Points, in no order, along strands that fork and pass close to each other.
Points whose rows are less than 553 apart are linked; no others are. Some points are linked to none.
(532): -132,-84,168,116,-76,53,-59,-53,75,26,-228,86,-54,87,218,214,488,-428,-354,-250
(451): 242,70,139,79,-321,3,21,296,117,327,-241,-221,169,-142,-203,133,-221,234,-375,-143
(924): 451,239,-460,-1,220,4,-179,-6,-25,378,57,119,-27,77,-3,-205,19,129,-208,321
(956): 428,302,-302,124,180,-97,-152,91,-56,307,58,45,123,4,-205,-341,147,76,-318,316
(504): 51,101,-171,-59,-285,354,-16,-126,143,22,-129,-72,-67,35,125,493,194,23,-84,-377
(633): -230,-18,-25,-275,231,-32,-3,84,-36,-34,111,-12,-256,77,138,33,-406,160,266,-37
(792): 24,232,114,-282,191,-75,-148,-78,-67,-301,160,38,40,-89,-461,-259,-183,84,-51,120
(294): 36,-319,-241,181,69,-81,100,142,93,251,24,-2,52,-69,200,-254,-85,192,242,396
(61): -146,-250,-214,-8,80,77,272,46,126,86,82,-43,96,107,353,-185,-47,-2,432,31
(959): 9,40,53,-55,52,57,105,344,103,347,-12,-56,53,-41,-51,-248,-469,124,-26,9
(876): 31,-283,-164,331,-226,6,101,-12,104,230,-59,-37,245,-190,14,-30,50,112,-9,331
(659): -130,-196,127,118,-4,-4,260,-150,23,-98,-49,53,204,182,137,-207,304,-323,250,-33
(936): 45,-211,11,57,175,-81,187,109,12,12,89,-50,234,124,50,-488,-70,-1,91,358
(255): -68,-18,381,211,-424,-119,-2,-124,-18,-300,-18,-179,236,-276,-357,305,4,153,-65,25
(445): -94,79,-18,-128,-50,125,-154,-205,-118,-253,-80,7,-196,-42,-119,393,27,89,-48,-134
(540): 329,111,-508,-57,128,185,-84,83,21,527,-65,80,-92,57,134,-95,-22,167,-121,181
(839): 280,139,-492,39,57,59,-222,-234,-17,-85,215,147,36,-65,-41,-52,258,147,182,250
(795): -163,-61,420,-15,303,-309,-66,113,-211,-273,-90,196,-31,92,-138,-277,26,-291,-157,95
(129): 112,-116,-161,265,21,-92,-74,-150,-171,-12,-103,185,149,12,129,-132,375,-115,38,274
(42): -92,-148,187,142,79,-223,-122,-2,-83,-206,-51,35,105,-150,-234,-81,-38,-31,-159,258
(911): -80,-272,244,407,-184,-97,153,-6,18,96,-244,26,196,40,169,121,362,-346,-105,41
(177): -189,100,-124,-192,19,272,140,-66,187,33,73,-2,-283,128,262,279,26,-90,200,-444
(437): 149,53,61,74,-297,138,-88,-7,66,-14,-298,-115,91,-1,-61,403,190,108,-379,-237
(886): 420,17,-236,-29,206,-8,-7,76,91,218,154,39,120,-39,-25,-501,-91,197,-50,378
(308): 93,-60,77,-103,152,-112,56,192,4,7,73,-22,281,8,-196,-565,-107,-20,-76,293
(692): -102,84,108,-141,170,127,-129,-251,-69,-175,-94,123,-207,203,206,162,346,-356,-125,-301
(411): -86,105,-324,-248,12,106,-63,140,159,44,302,-70,-231,-111,-223,-54,-288,349,377,170
(280): -140,-87,212,127,-250,97,112,-168,121,-60,-102,-16,-18,66,188,354,287,-308,-127,-395
(899): -166,-224,355,250,-24,-158,-34,23,-24,44,-250,75,31,132,130,124,242,-443,-239,-151
(267): 204,96,180,149,-412,120,-7,120,119,139,-291,-252,191,-46,-202,224,41,170,-455,-118
(89): -10,-137,219,346,-273,-138,48,119,50,71,-182,-85,237,-131,-80,27,30,-74,-259,102
(912): -239,-158,-114,74,-34,73,330,-58,189,0,30,-129,-155,45,351,329,-75,-102,532,-220
(939): -200,-137,8,-32,92,44,214,133,76,68,21,-2,-122,169,333,-73,-190,-80,231,-162
(215): 34,-110,7,103,-73,48,202,353,163,491,-42,-139,93,-7,265,-164,-345,95,73,-3
(748): 255,191,-424,-73,43,76,-280,-162,29,-90,232,84,-86,-201,-253,39,61,330,55,226
(268): 226,191,-454,-188,-14,285,-213,47,-20,323,-69,75,-122,-28,120,49,-38,209,-80,-51
(218): 157,289,-18,-155,140,-140,-142,-118,-185,-347,144,23,175,23,-406,-304,135,-67,-14,162
(509): 0,-151,62,159,-371,-41,45,-163,123,-214,-12,-143,128,-271,-209,337,21,338,77,120
(407): -106,-73,183,41,-29,104,178,73,129,284,-118,-55,-15,170,311,-69,117,-357,-167,-367
(492): 217,-89,-353,-8,126,52,-12,109,84,284,191,11,17,-20,76,-371,-55,230,270,456
(684): -76,18,435,63,-354,-111,29,-181,-26,-239,-80,-143,38,-170,-208,381,21,-5,-50,-205
(761): 130,-5,21,-22,145,-80,49,-69,-118,-150,42,129,260,307,4,-267,377,-366,42,172
(484): 20,229,-115,-274,310,-49,-291,-127,-267,-221,106,125,-296,58,-10,29,-62,146,-102,5
(494): 256,189,-171,56,100,-116,-124,-200,-110,-301,150,115,266,65,-274,-220,341,-120,71,303
(94): -166,18,442,26,-259,-73,203,-120,-21,-125,-23,-119,-94,-99,-28,316,-41,-159,52,-391
(910): -209,-60,4,-134,88,131,294,32,200,75,116,-109,-207,159,365,111,-130,-184,366,-433
(229): -165,-209,203,252,-91,-71,176,-166,40,-201,-59,54,388,6,-101,-189,279,-254,207,140
(764): -107,214,24,-234,-106,89,-147,29,8,-153,64,-55,-207,-186,-244,327,-337,356,-11,-71
(714): -77,73,-175,-120,-27,314,27,-289,112,-32,-26,57,-161,93,272,337,238,-174,-12,-395
(98): 110,59,99,21,118,-139,-83,204,-35,15,-46,-45,232,-86,-406,-446,21,-72,-347,218
(173): -251,152,154,-162,48,51,8,-43,-27,-229,141,-48,-163,-193,-230,56,-304,203,187,-45
(45): -19,-54,77,-27,198,-196,-171,-128,-195,-316,53,169,-6,24,-87,-134,150,-29,-59,196
(420): -70,106,189,-117,1,132,118,356,86,352,-70,-78,51,44,-6,-302,-399,-38,-107,-321
(325): -28,18,42,-140,306,-112,-104,-273,-298,-375,19,182,-186,192,154,-23,198,-157,74,99
(205): -173,-24,341,-49,-79,-134,275,-71,60,-73,81,-173,-250,-34,273,355,-112,-189,213,-512
(54): -117,-29,311,107,-194,-30,200,85,107,181,-91,-72,44,10,156,47,-89,-207,-82,-379
(734): 190,244,93,-103,208,-205,-159,73,-153,-309,60,93,263,27,-560,-353,316,-218,-209,108
(574): 77,-126,-43,149,214,-182,-71,-217,-215,-220,30,199,148,193,137,-137,435,-277,153,225
(632): 32,-248,-100,175,83,12,308,135,100,145,-13,-47,235,110,300,-372,-112,15,271,203
(244): -204,11,270,27,-22,81,68,-265,50,-168,15,44,-42,133,153,117,294,-410,16,-303
(72): -8,-53,-67,160,-302,114,155,294,202,374,15,-142,143,-128,44,32,-302,166,173,-102
(806): 152,75,92,130,-433,58,136,289,149,443,-70,-256,219,-161,-93,81,-342,280,-91,-102
(720): 110,164,-396,-317,74,203,-269,189,-93,104,-13,105,-337,34,91,285,-142,273,-121,-27
(634): 20,-100,-362,-44,-185,130,-26,127,207,116,253,-125,-148,-195,-209,170,-158,408,280,302
(699): -148,-96,67,68,-177,-70,274,-51,98,41,87,-216,-233,-33,327,520,-137,-70,414,-424
(861): -188,-205,235,358,-238,-42,166,-139,81,-5,-116,1,277,-44,7,103,244,-237,110,-42
(266): -163,115,172,-224,128,-85,-161,-52,-70,-263,175,32,-164,-209,-322,-27,-355,272,-22,170
(903): -75,168,155,-129,-146,62,-51,238,37,126,40,-105,-66,-156,-210,27,-489,200,-132,-211
(359): -60,169,-165,-317,214,73,-299,48,-190,-90,-37,163,-439,64,114,169,-222,186,-111,-81
(800): -41,189,117,-297,408,-120,-173,-173,-298,-303,9,178,-326,188,-3,-92,54,-132,-106,-67
(198): 163,45,-131,81,-390,211,-85,-137,124,-111,-292,-131,24,28,67,562,325,247,-206,-249
(455): -14,145,-87,-198,133,18,-277,-278,-236,-301,-65,127,-408,41,-30,381,136,0,-199,-182
(599): 62,-65,-280,-10,-94,9,-107,-81,92,-55,146,18,-57,-258,-146,43,-11,307,76,305
(29): -261,-128,323,-61,343,-213,23,-85,-237,-303,30,32,-205,145,115,-61,-85,-94,108,21
(901): -85,-144,18,94,15,183,248,-53,77,168,-108,17,149,209,301,-152,282,-337,59,-178
(270): -173,-49,-183,-187,144,-48,-25,189,8,8,245,-10,-335,17,16,3,-380,290,375,260
(499): 129,12,-9,55,40,-68,45,-91,-48,-256,70,0,437,41,-209,-339,361,-268,80,201
(12): 8,-332,-54,178,116,-170,-93,80,-105,252,-87,78,-110,-69,264,-134,-187,140,-260,367
(797): 203,223,-142,-25,179,-45,-141,88,-56,202,-60,42,95,-22,-202,-344,-22,-2,-334,127
(50): -181,-198,121,-42,157,-208,-21,151,-107,-25,44,67,-252,-22,207,69,-411,142,72,30
(571): 8,-220,-127,238,-314,48,113,-42,140,44,14,-92,170,-208,-66,206,61,224,70,161
(925): -56,112,117,-9,-126,206,167,162,143,358,-133,-124,128,34,49,-110,-170,-109,-38,-336
(84): 145,-40,-415,204,56,-24,-191,-309,-178,-99,71,195,32,-35,137,-23,382,7,124,334
(252): -145,287,182,-300,-189,62,-65,181,-12,-41,126,-162,-207,-139,-293,252,-526,265,-39,-298
(641): 186,85,-234,-89,227,48,-147,-3,-139,99,9,174,-12,154,148,-171,79,-31,-92,20
(18): -12,165,313,-170,287,-221,-96,125,-220,-303,19,79,63,136,-362,-311,117,-294,-257,28
(526): -150,-134,124,16,-11,-81,28,17,8,8,-29,32,-88,14,155,167,-204,30,128,-130

A fork is a point with three links, a tip a point with one. Leave the first point through the second and follow the links. Name the first fork or tip that comes.
(861); (229) -> (910)
(901); (659) -> (692)
(761); (574) -> (939)
(936); (308) -> (42)
(42); (45) -> (632)
(634); (599) -> (218)

Follow the links from the first point to the second, and from the first to the third. Name the last point that the two ways share.
(684); (936); (215) -> (910)
(359); (129); (198) -> (939)
(268); (806); (876) -> (910)
(129); (540); (959) -> (939)
(959); (797); (886) -> (632)

A fork is a point with three links. Follow the links from the first point to the second and name the forks in between, in order.
(205); (308) -> (910) > (939) > (632)
(451); (270) -> (910) > (939)
(839); (325) -> (939) > (632)
(876); (72) -> (910)
(18); (94) -> (218) > (939) > (910)
(936); (806) -> (632) > (939) > (910)
